Points, in no order, along strands that fork, close into loops and pass close to each other.
Points whose rows are less than 65.7 apart are linked; no others are. Some points are linked to none.
Z558: [-19 14 27 25 6 -37 4 15 3 4 26 1 0 -12 0 -3 -26 0 4 10 -12 -17 -19 13 -11]
Z369: [-20 -24 2 -14 -23 27 -2 -25 8 0 -21 -13 -8 9 4 -25 29 -18 -13 -36 -8 -11 14 -23 8]
Z523: [-21 -18 22 -2 -27 -11 8 -7 -9 20 5 -3 12 12 0 -11 12 -38 6 -17 -33 -10 10 19 -18]
Z946: [2 -26 -9 -11 -28 -5 -16 -6 -36 20 -34 -19 -22 8 5 -29 -5 -5 -13 -5 15 -30 -10 -23 1]
Z733: [27 -1 -34 -4 22 9 11 12 -25 -9 -26 17 3 7 -6 6 4 19 13 26 23 -6 9 -16 12]
Z647: [-24 -7 4 30 37 -30 19 14 13 -8 32 30 9 15 0 25 -15 4 30 24 -24 14 -8 9 1]
Z891: [-5 18 -13 14 14 2 -8 -2 -13 17 -6 16 10 12 -29 4 -38 15 -10 26 14 -4 -34 10 1]
Z737: [-13 -1 9 1 8 17 4 -6 14 -7 22 11 26 -11 15 7 9 -21 -14 -6 7 33 -8 -4 1]
Z932: [7 -15 30 -9 -28 -2 -15 16 -11 11 -15 -1 -14 8 16 2 -8 9 -5 -4 -26 12 9 2 20]
Z778: [14 -14 -33 -16 4 33 -2 -19 14 -23 -29 -13 -20 -6 22 -4 11 18 -5 -25 5 39 22 -21 40]
Z871: [9 10 24 3 -13 -13 5 4 20 -18 11 -36 -23 -24 16 -11 -9 2 -13 -20 -5 -36 3 13 -13]
Z459: [35 6 -6 -9 12 10 16 17 -6 -14 -3 1 -6 -10 3 11 1 9 3 13 6 -9 17 -2 15]
Z220: [18 16 -16 14 22 8 8 -16 8 -35 15 -11 17 -28 11 -8 6 6 -50 -4 15 6 -10 9 -12]
Z883: [39 7 0 -5 8 10 13 33 19 -15 16 -9 -27 -7 -7 21 -8 9 18 32 -12 -14 33 -14 1]
Z751: [-3 12 7 -12 -34 26 2 -24 28 5 -13 -13 -7 6 -7 -20 24 -15 -17 -43 -9 -2 13 -7 -1]
Z790: [7 -5 25 10 21 -28 2 25 13 -16 23 -8 -11 -5 -3 29 -23 19 23 55 -12 1 -4 15 0]
Z293: [0 25 20 -14 -18 -17 2 13 6 21 21 -12 -37 -14 3 -3 -12 -18 13 -8 4 -16 -7 6 -13]
Z119: [3 25 -5 18 23 4 12 -8 8 -16 21 6 22 -9 -8 -4 -8 8 -20 -6 13 -9 -19 12 -16]
Z150: [-10 -24 -4 7 16 -26 -23 0 -44 12 -16 12 -1 16 0 -16 2 -5 41 21 12 -11 2 -7 1]
Z709: [2 -8 5 -9 -27 29 -19 -5 -10 31 -25 10 20 7 -17 -1 3 -6 -22 8 -11 20 3 6 6]
Z663: [-23 31 -9 18 8 -6 9 -6 20 8 17 29 28 23 -30 11 -9 0 23 -15 -10 16 -19 27 -7]
Z747: [10 -6 -6 -11 -7 0 -3 0 -40 11 -20 7 25 -5 -7 -3 -18 -3 -5 24 19 -13 -5 33 4]
Z551: [-11 -13 -27 4 7 -3 -23 -6 -40 19 -40 20 30 21 -20 -10 4 13 15 25 20 2 -20 6 0]
Z882: [22 -23 -13 7 16 -10 -10 8 -28 -11 -22 -7 -5 -11 27 -7 -3 32 -4 22 31 -11 -5 -22 9]
Z676: [0 -11 -3 20 29 -29 13 12 -21 1 7 6 6 -5 -7 3 -6 -12 31 16 -6 -28 7 16 -15]
Z236: [16 25 -10 -13 10 -6 24 17 31 -34 50 -23 -25 -4 -13 -2 8 -5 -8 4 15 -18 -3 -14 -40]
Z957: [-6 8 9 6 -27 19 -12 -3 11 23 -13 3 12 6 -19 -16 9 -31 -43 -16 -17 2 -13 -4 -26]
Z9: [-38 11 7 -4 -4 -13 -8 -21 -3 8 19 10 35 3 -7 5 -4 -19 -1 -12 4 21 -25 37 -17]
Z859: [-10 -13 -2 -16 -28 10 -18 9 -31 40 -29 15 7 17 -30 -4 0 -25 9 10 -8 4 0 13 -1]
Z788: [-8 -14 23 19 30 -24 14 24 28 -13 34 10 5 6 18 31 5 5 23 31 -25 14 14 -13 3]
Z869: [17 20 -6 8 -1 35 14 -5 29 -22 0 7 -15 8 -3 -3 12 7 -15 -28 -6 11 12 -41 13]
Z872: [2 0 19 24 17 -4 4 12 29 -15 9 -3 -16 -7 15 13 7 16 20 2 -22 -11 25 -34 10]
Z77: [-1 -3 16 -16 -27 2 -24 -13 -9 6 9 -15 -9 -8 11 -6 -3 -13 -15 -25 10 4 -8 11 -2]
Z621: [-21 25 14 16 -5 -27 8 -3 10 21 28 13 -9 13 -10 -7 -8 -20 21 -21 -4 -6 -13 -4 -27]
Z950: [-34 7 -12 -3 -6 11 -26 -32 -7 16 -10 -2 22 4 -14 -4 27 -3 -9 -22 12 -5 -11 15 -22]
Z894: [51 -9 -33 -27 19 7 26 23 -8 -34 -17 -11 -18 -12 17 14 8 17 14 24 20 -12 28 -9 16]
Z673: [-25 25 6 -4 -11 1 0 -20 -7 8 11 1 17 -4 -7 0 19 -14 4 -25 10 3 -14 13 -20]
Z358: [9 16 9 5 -15 27 -2 5 11 22 -9 16 17 -7 -10 -4 -12 -21 -32 5 -15 18 -4 -4 -1]
Z947: [-22 5 13 6 10 -2 9 -1 11 9 22 28 21 6 2 19 -6 -21 -5 8 -9 41 -28 -3 6]
Z507: [-10 21 7 14 4 1 7 8 21 3 29 26 1 18 -2 25 -19 5 -5 15 -14 37 -26 -27 3]
Z655: [-30 21 10 7 -8 -8 10 -11 7 14 11 24 37 13 -25 3 -29 -7 8 -7 -19 18 -23 47 -3]
Z275: [18 -18 -18 1 -25 10 -5 -5 -9 2 -34 -18 -35 -10 10 -35 -10 11 -20 -12 9 -26 -5 -31 6]
Z929: [-19 -37 -10 -25 -29 27 -18 -30 -16 12 -42 -12 0 19 -4 -10 42 -7 -18 -17 -7 -2 15 -7 10]
Z94: [-25 0 25 40 6 -27 7 4 1 13 3 22 18 12 -8 -9 -25 9 5 -1 -35 -12 -6 17 -7]
Z997: [-5 22 -17 -10 26 -4 17 -5 3 -21 35 5 15 7 -18 18 -4 17 -3 13 26 -3 -27 24 -9]
Z333: [20 -6 -30 -12 -6 17 0 -16 -4 -20 -39 -1 -2 3 3 -10 24 34 -7 -22 13 -13 20 -7 21]
Z221: [36 10 8 7 5 7 16 27 25 -18 15 -22 -27 -23 4 9 -18 10 -14 32 -8 -26 19 -15 -3]
Z471: [15 21 25 0 -13 -22 6 12 27 -1 29 -26 -32 -25 12 5 -18 -4 3 2 -5 -20 8 6 -18]
Z886: [-11 23 30 3 5 -16 32 9 30 -20 40 10 33 -4 14 7 4 -18 -2 -4 -17 23 -8 34 -17]
Z71: [-6 -20 -7 9 33 -13 10 -1 -21 -6 8 2 7 -3 6 2 22 -13 34 -1 13 -35 17 -16 -7]
Z576: [5 4 -25 -8 9 15 -4 -4 -27 13 -36 21 16 -3 -14 8 11 15 7 19 34 -4 -11 -9 1]
Z179: [-7 24 -7 14 28 -11 11 -2 7 -9 25 15 0 19 -27 9 -41 31 -5 18 17 1 -36 14 -5]
Z267: [-21 15 -38 -11 33 7 0 -16 -8 -11 5 12 24 17 -25 24 -6 20 1 22 34 4 -30 27 -8]
Z741: [1 21 -3 -2 16 -8 5 20 30 -11 48 15 -11 16 -7 26 -9 11 3 11 1 32 -14 -16 -15]
Z225: [30 -22 -24 -5 -3 -1 -9 1 -4 0 -35 -12 -38 -21 30 -23 -15 23 -14 -3 8 6 0 -36 29]
Z683: [-15 -22 -11 16 18 -31 -2 -2 -35 16 -3 11 16 2 -9 -13 0 -32 31 6 7 -14 -7 14 -7]
Z684: [20 10 3 21 16 21 17 6 31 -23 7 10 -16 2 4 4 5 26 -10 -6 -24 7 28 -44 18]
Z295: [-6 0 17 0 -20 -13 -6 8 -12 30 14 -10 -8 -8 6 -4 -11 -25 7 -11 7 -9 -13 16 -6]
Z462: [-10 -2 15 17 21 -18 0 6 5 -10 23 8 -7 0 18 18 10 10 22 0 -10 -5 10 -12 1]
Z775: [-18 -16 10 -6 -18 0 5 -2 -23 30 -6 15 27 12 -11 3 9 -30 12 -5 -19 1 4 28 -1]
Z274: [7 -7 1 -11 -16 -12 -6 -7 -3 -9 -4 -29 -12 -19 22 -16 0 4 -16 -23 10 -15 6 12 1]
Z784: [29 4 2 -2 14 -5 22 23 18 -33 34 -22 -10 -25 15 14 -17 9 -20 20 -2 -7 0 16 -12]
Z996: [27 -18 -34 -14 8 4 -10 -18 1 -13 -28 -15 -24 -18 33 -6 -2 33 -15 -14 5 32 10 -10 27]
Z939: [20 -15 11 2 12 -13 4 15 -7 -7 -11 -4 -12 -1 8 -1 4 -6 42 30 -8 -18 38 -15 14]
Z270: [13 -16 24 -9 -17 -8 -17 10 -11 -3 -27 0 -17 19 5 -1 9 30 25 -11 -23 -4 35 -3 25]
Z148: [-1 -21 17 -21 -37 -3 -27 7 -36 21 -25 3 -11 31 -6 -11 -8 -4 5 5 -17 12 7 12 9]
Z25: [-24 -2 7 -17 -13 16 -12 -25 6 6 4 -4 32 -9 19 7 32 -25 -15 -22 3 44 -9 5 9]
Z52: [12 -30 4 -23 -26 1 -10 1 -17 -11 -30 -18 -18 -3 20 -11 16 5 18 -16 -3 -8 34 -1 33]
Z791: [4 11 -12 1 16 -9 10 17 24 -24 57 -6 -18 3 -3 18 1 3 -3 13 14 3 -7 -9 -25]
Z954: [3 -26 5 -1 20 -20 -1 7 -18 -3 1 -23 -23 -9 11 0 17 -13 48 18 14 -31 22 -26 0]
Z420: [-17 -6 14 37 23 -18 7 17 3 8 7 25 19 10 -7 6 -31 -3 22 18 -23 3 2 7 13]
Z222: [10 -10 -18 -18 -14 16 4 -7 -5 -5 -31 -14 -23 3 4 -7 19 4 13 -18 12 -13 20 -22 29]
Z137: [29 4 -7 6 11 3 4 5 5 -38 22 -24 -7 -28 21 3 -24 15 -48 8 13 5 -14 24 -1]
Z145: [-15 -3 -20 19 22 0 -12 -6 -25 19 -21 26 28 23 -31 0 -29 12 18 29 8 9 -27 5 6]
Z854: [7 -4 -22 -26 -14 33 -14 -16 -1 2 -39 -2 3 10 -3 5 27 24 -15 -28 5 17 23 6 22]
Z843: [-1 26 31 23 -2 -32 18 14 21 8 37 -12 -10 -21 5 4 -26 -8 5 23 -18 -20 -4 16 -32]
Z428: [-13 -7 -5 -11 -20 10 -21 -27 -10 17 -13 -16 3 -12 -4 -18 15 -9 -27 -24 20 -14 -17 -2 -21]
Z29: [5 21 -5 -5 -14 36 3 -17 35 -9 -19 -13 -17 -1 -5 -31 25 1 -19 -41 -2 8 8 -36 4]
Z24: [-14 3 -6 -29 -14 33 -25 -15 21 11 -17 -5 21 -15 7 13 36 -16 -15 -17 3 44 11 0 12]
Z672: [6 6 -18 -19 -5 41 -10 -16 17 -5 -23 -6 8 -9 2 11 23 7 -14 -24 4 40 13 -6 24]
Z78: [-10 -28 9 2 -7 -16 -20 5 -37 21 -20 -5 -10 2 8 -16 1 -4 7 1 14 -16 -5 -12 4]
Z855: [-13 -2 14 -12 -38 13 0 -3 2 24 1 0 10 10 -10 -20 15 -40 -20 -22 -26 -12 6 13 -26]

A fork is a point with three links, a tip a point with one. Leave the first point through the second and follow the links. Name the first fork or tip that comes.
Z869, Z684: Z471
Z788, Z462: Z929
Z676, Z683: Z672
Z672, Z778: Z939

A tip is a point with one link. Name the tips that can be reached along the links from each point below, in the order of the rows.
Z428: Z663, Z929
Z222: Z236, Z939
Z784: Z894, Z267
